A landscape with many valleys, sampled at points; each row gives a point and its height.
A ball rolls from a point to the lowest of its 2 nearest points, and stops where none of them is lower. Distance is the straight distance between rows; heights are no part of it.
Gumup h=49.6: [-18 -31  27  -6 -21  -1 -30 -16 -27  16  -2  13  -8   6  22  15   3  13
   6 -18   1 -12]
didat h=63.0: [-46   0 -35  37   1  11  29  15   6  -6 -42  -8  18   2   1  12  60 -15
   0  -1   9  37]
Gero h=67.9: [ -4   6  20 -21 -16 -16  51  21  41  21  -4   4   1  28 -17  -2  15   7
 -11 -17  10  14]
bak h=40.4: [ 17 -26 -41 -15  17  -8  12   1 -23  13  -1 -17 -43   2  12   0 -11 -16
   0   4   3 -13]
Mavam h=7.3: [-15 -14  -2   9   0  30  -9  11  18  18   8  25  30  33 -36  14 -18 -10
   0  19  15   4]
Vap h=77.0: [-12  13 -25 -29 -26  13  -3 -11   7  43  15  12  16  23 -17  23  13 -42
 -13  -6  19  -8]
netu h=29.0: [ 17 -12  -5   7  22   9 -15   2   7 -13  -6   4 -43   4  26  12 -19  23
  20  -1 -54 -30]
mas h=55.2: [ -9  -8  -2 -25 -14 -11   2 -20  31 -10 -38  19 -24   7  18  -9  36   0
   1   3  -9 -15]
kigom h=52.3: [ 54  -4 -12   0  19 -32  -1   2 -16 -17   0 -21 -11 -26   3  -3 -65  39
  13  -7 -23 -36]
Tipip h=69.2: [ -8  16  -9 -31 -22  10   0 -40   8  25  16  14   5  28 -16  -6  24  15
   6   1 -16  -2]
vizi h=57.2: [-23  -9  -5   4 -17   2  12   9  46   5 -35  26  -4  11  10  10  51   0
  -4 -15 -30 -29]
ros h=69.4: [ -6  49 -28 -17  15  -7  18   8  31   1   0 -12 -16   2  14   7  37 -36
   7   7  -9  21]
logor h=34.3: [ 17  -9   3  47  22 -16  11  19  -7 -11 -34  40  20 -32  10 -13 -29 -13
 -15   6   1  21]
sadel h=78.7: [ -1  12   1 -43 -23 -12   2   2  22  36  11  23   8  25  10   1  25 -51
 -11 -14  -4 -43]
lod h=67.3: [  0 -18 -32   5  -6 -14 -18   4   7 -48 -22 -26 -32 -35   2  34   9  10
   7  27  18   2]
lakon h=42.0: [ 23   1   2 -16  -4   6  13  -8  12 -14 -13  -6  -7  14 -24 -35 -26 -15
  -4  23  39   8]
Sevu h=70.1: [  4   3  28   2 -13  -9  27  52  32  11  -8 -14 -17  26  17  11  23 -19
 -19 -12  10   5]
Zuvid h=47.6: [ 34   9  15   2  -5   1  24  -5  -3  -4 -11   1   5  11 -12 -67 -10  -8
 -19   4   7  19]
sop h=61.3: [  6  -3  20 -20  -2  16 -15 -21  -8  10  12  22   7  29  23 -22  26 -20
  24  24   2  34]
toz h=60.3: [ 11   2   6   5 -22  21 -28  -1  -9   5  18  -9 -13  10  21   1  22   4
  15   4 -39   1]
nema h=47.5: [ 39  18  -8  -3 -28  11 -45  22 -17  16  17 -21   1  12 -13 -17 -48 -29
 -33  -3 -21 -40]
pom h=52.4: [ -2 -25  -3 -23 -33 -10  -6 -33  11  -3 -33  -6 -27 -16   7 -30  32  14
 -25 -11  12 -18]
vepap h=56.8: [ 45  10 -22  13  12 -18 -13 -23  -5 -28 -21   6 -11 -32   4  -2 -60   4
  -9   6  -7 -16]
Miri h=63.3: [ 30   4  22  -3 -16 -11   9  25  -4  23  14   0 -16   8  19   0  14  12
   1 -20 -39  15]
kod h=43.4: [ 44 -11  44 -12 -19 -12   1 -10  16 -47  -6 -10  -9 -15   0 -25 -37  25
  -7   4  38   7]
Fizig h=57.9: [ -2  -9  -8  17 -23  31 -36 -13 -23  22  12  -7  14  -2  12 -30  51   7
  10   4 -35  -2]
femav h=72.3: [-27  30  -6 -18  17 -13  33   5  33  -6 -35  19  -7  -3   3   2  12 -29
   8  -1  10  23]
sesiz h=48.3: [ 16 -28  41 -18  -6 -28  28   0   2 -16  -8   5  -4 -31  10 -31 -10   6
   6 -10  38  -2]
leb h=47.7: [-41  19  38 -11  12  17 -18  -6  30  -8  34   0  28  14 -10  27  16  27
  29  -7  19   8]
tibas h=34.8: [  1 -17 -30 -31  21 -21  12  10 -24  21  25 -12 -13 -11  -4  14 -23 -19
  29   2  18 -22]
nive h=80.3: [-17   2  19 -35 -13   5  -9  -6  11  30  22   4   1  19  38  17  17 -22
  27 -26  -7 -35]
fumag h=65.7: [ 19  27 -38 -14  19  13  22 -18 -16  20  13 -19  -4  21 -11 -37  -1  10
  14  10 -32   2]
Big h=23.8: [ 13  36 -27   2   0  -4 -12  33 -18  26  42 -38   5  -4  -8  10 -10 -33
  10   4 -18  -3]
Seli h=53.7: [ -6 -34  29 -23 -14   0  -3 -10  -6 -10  11 -11 -29  23  30   5   7  10
  17  -2  18   6]
nur h=18.2: [ 12   3  16  28  15  16  -8  28   9   4  11  13  29  12 -23  -4 -12 -25
  -1  28   8  31]
Futo h=72.2: [-15  34 -23 -37 -23   5  -2 -44  11   8   7 -12   5  18 -18   4  17  17
  -8   0  14  38]
gifi h=62.6: [ 20  22 -12 -12  16   7  21   8   4 -12  22 -36 -14  14   4 -12  16  16
  32  10 -19  26]
puz h=53.2: [ 29  12  21  19  -9   5  -8 -22 -25  -7 -10 -12  21 -15 -14 -43 -20  27
 -18  12  10  36]
Rilav h=41.5: [-31 -13   6  -4   1  15  -8  -8  -3  -5  32  -7  45   5 -28  15  17  27
  33  16  21  25]
Zilo h=60.9: [-46 -17 -18  41  -1  18  -4   5   9  -9 -36  25  20  11   7  21  29  -2
 -26  13  -1  28]
vez h=57.7: [-32  13  28 -12  10  -7  -2 -11  13 -14  10   1 -34  -4  17  35   4  38
   7 -27  -5 -14]
paz h=37.2: [ 14   0  32   7  -6  -1 -17 -11 -12 -46  -6 -28  -1 -29  -4  14 -36  21
  -9 -12  43  -9]
Gavaz h=57.3: [-11   3  34  -8  28   4  10 -10 -14 -17  -7  21 -11   3  25 -27  -5 -18
  18  -2  21   2]
Zumol h=55.4: [ 41 -18  -6 -25 -17   2 -17 -32 -13   4  -4  10 -15  10  -3 -30 -22  28
  18  19 -23   9]
gamul h=43.0: [ 36  25 -32  17   3  13 -33  19 -21  -7   1 -28  -9  -3 -26   4 -56 -24
 -34  13  -7 -30]
dato h=50.2: [-15  21 -20  38  30  22 -10   5  -2 -25  -3  -7   4 -11   7  -3  15 -27
  -2   7 -10  16]
Kobez h=82.0: [-17   9   3 -19  -2 -16  25  10  -4  45  23   4   6  17  18  28  12 -12
   3 -32 -18 -14]
fevu h=64.0: [  1 -13 -41   8   6  -7 -10 -13   7 -30 -38   6 -19 -38  -4   9 -12 -19
 -22  19  11  -5]
koleg h=66.8: [-26   1 -21  -6  -9  19  -5 -28  23   6  -9  31  28  19 -10  -2  42   8
   8  27 -13   3]
fim h=60.8: [ 38  -4 -29  13  24  -5   0  13  -1 -26 -36  -8 -21 -31   0   0 -43 -36
  -6  25   7  -7]
rudug h=37.6: [  7   1   1   4 -16  -2   7   3  19   1  16 -10  14 -21 -33   9   3  21
 -21  -1  12   0]
rutad h=66.0: [-31 -33  18  -1   9 -23   7  -7   8  -6  -3  40  13 -14 -11  28 -14  10
   7  -3  31  11]
nes h=58.1: [  8  -3  22   2 -16   2   7  -9 -20  16  13  23  31  -7  16 -44  38 -14
   6  -3 -11  24]
Dukef h=75.8: [ 21  20  35  19   3 -11   6  23 -12   8  14   4  24   3   4 -43 -17 -36
 -27  -8 -23 -11]
ler h=70.2: [-41 -24 -18  -3  -8 -12 -10  -1  33 -34 -12  -6 -20 -26  -4  48  19  16
   2   8  20 -24]
koteb h=69.1: [-49 -29   2  19  11  -9  14   2   0 -14  -2  18  14 -11 -10  33  19  34
  16 -19  15  -3]
risi h=48.7: [ 13 -28 -13 -21 -24 -15  21 -16 -21  11  -9 -19 -22 -24  17 -19  21  22
  -7 -15  16   6]
dilo h=47.4: [ 22  -4  -4  11  16 -18  31  22  -3   3   2 -10 -14  -6   0   7 -57  24
 -14 -22 -14 -24]
Deva h=44.8: [ 25 -39 -22   0  -3 -24  30   3 -36  19  -8 -29 -23  -6  12 -15  -8  16
 -15 -19   2 -19]
vemag h=46.8: [ -8 -14  22   8 -45  21 -14 -11 -26  13  10 -23  20   0  -8  -5  11  -3
 -24 -19  46  18]
tuz h=52.5: [  3  -4  42 -44  -9 -12  16 -15   0 -13  14   5  -9   6  17 -35  11   5
  11 -15  36  -2]
rol h=44.7: [-13  23 -22  25  27  10  -8 -12 -38   4   3 -12  14  -8 -19 -12   6  -7
   2  -5  -5  13]
sugeg h=45.1: [-21 -30  30  21   5   8  -8  -8   0   7 -15  40   0   6  20  11   0  26
 -10 -33 -23 -22]
sig h=34.9: [  2  -1   7   5  -1   8   1  12  -4 -20 -27  -1  -2  -1  -9   9 -24 -31
 -28   0  42   7]
zet h=52.2: [  6   2  22  23 -24   5 -19 -25 -44   0  -4  -8  22 -17 -14 -13 -31  23
 -30 -15  36  19]
telub h=26.7: [-13 -10 -27  -4  18   3   2   7   8   5  11  -1   1   5   1  24   7 -15
  22  24  19   1]
pake h=33.6: [ 25 -11 -15  12   8  12 -11  15  23  -9 -16   9 -24  13   6  10 -35   8
 -18  20 -43 -33]
Latep h=64.1: [-30   3   2 -12  -3  27 -31 -34 -15 -10   7  10  20  21   2 -15  39  -2
  21  31   2  27]
zikod h=29.5: [ -7  -7   1   5   5   2 -17   1 -17 -16  15 -20  -3 -23 -15   9 -22  22
   5 -10  21 -15]
Mib h=38.0: [ 17   0 -24  23   6  25 -46  10  -7   2  -4 -13 -24  11 -12  24 -47  -5
 -16  10 -33 -39]
miseb h=42.7: [  4   0  23 -10 -34  10 -18  11   8  15  10  -7  20   8 -21 -14   0 -12
 -28 -10  18 -14]
zati h=61.8: [  5   4  -2  -4   2  -4  29  -7  10  -3 -16   9 -31  14   6  14  -4  37
  -9   0 -11  24]
pur h=71.9: [  6  28  44  -8   3  -6  38  43  42  -3  11  -9 -16  31  15 -19   1 -38
 -12  -4 -10   0]
Veve h=62.0: [-18 -14  30   0  34  -3  24 -15  -8   0   5  35  16   2 -16  -9 -19   7
  16 -11  19   7]
bab h=32.1: [-13  31 -28  -1  23  10 -25  15 -30  23  36 -30  21 -17 -11  -5  15 -10
  36   4 -34 -23]
basap h=12.2: [  0  19  -2  20   7 -12  -8  32 -17   4  34 -22  24 -48  -9  10  -4 -43
  -1 -11   2 -19]
gutiv h=73.8: [ 35  25  32  -1  -1 -19  13  47  36   7  16  -9  19  12   0 -35  -2 -28
 -20   3 -23  -9]
Zire h=40.9: [ 22  26  33  13  26 -19  11  18 -13   0  -2  -2 -18  -4  36 -10 -40   1
  -4 -30 -31 -27]
tonab h=51.7: [ 40   0   0 -18 -15  -1 -31 -11 -21   9   9   0   0   5  -9 -19 -48 -11
  -3  15 -13 -14]
fevop h=19.2: [  7 -10 -10  38  18 -10  -2  24 -27 -17  20 -23   9 -52 -12   8 -16   1
  11  -8  16 -33]
Goz h=54.7: [  4 -23  17  22 -10   3 -23  -1 -47  22  14 -11  18  -6  13 -32  22  -5
   5 -13  -4  11]
zuvud h=59.0: [-33  -8  -1  29 -16  19 -12  16  46 -12 -33  19   6   5   6  26  39  -4
  -6  18  -6  -4]
vok h=35.2: [-18 -30  -2 -24 -19  -8   4 -16  15  16  31  12  34  -9 -11  26  36  12
  24  17  21   9]
fovab h=56.1: [-26  35 -10  43  18   8   3   5  -5 -12   7  -3   7 -10   3  31  14  16
   3   4  -9  54]
Meke h=75.0: [-19  23 -33 -16 -22  22 -13 -34   6  14 -12 -12   3  30 -22  17  19 -21
 -29   2  20  12]
mefa h=65.9: [ 27  27 -42 -16  10  -4  23  12   9  -3   9 -41 -38  10   8  -2  15 -15
   1  16  -3  31]
zusut h=38.4: [-14  27 -50  18  16  11 -31 -13 -46  28   9  -2  18 -19 -24   1  -1   4
  16   2 -38  -3]
meso h=53.1: [-50  12  27 -21   7   0  -5 -20   8  -3  15   6  11   2   5  51   6  49
  31 -22  -7   3]
gik h=39.9: [ -6 -20  29  46  19   2 -15  10 -20   0 -17  29  12 -17  24  -8 -14  -3
  -8  -2 -10  -1]
kiger h=58.7: [ 21 -15 -12  -1   8   2  20 -25 -14 -26 -18   0 -13   9  10 -26  -1  40
   9   9 -16  31]
viz h=65.2: [-16  12  -3 -24  -3  -4  41 -11  27  16 -17  24  -8  53   0  17  27  25
   6 -15   0  19]
fos h=34.6: [ 16  -2   6  -1  32  -9  17  24  -2  12   2   4 -43  15  31   2 -14  -4
  -3 -16 -45 -45]
Zuz h=27.3: [ 11   7   7  31   3 -14  16  25   7   4 -11   9  32 -26 -22   4 -24 -28
 -22   6  20  26]
Sitat h=17.4: [-35 -14 -13   4  24   9  -5  10  26 -13  -6  35  22  22 -31  25  -1  -7
  23  32  13  10]
tebon h=71.8: [-37 -32 -11   6   8 -24  -5  -6  12 -36  -8  19   4 -37 -22  40   7  52
  11  11   4 -18]

Where does a ball stop that starts at each point below?
ler | netu
nive | Goz
gutiv | netu
Kobez | Goz
tebon | basap
Zumol | netu
mas | Mavam
meso | Mavam
zet | basap
Seli | Mavam
Dukef | Mavam
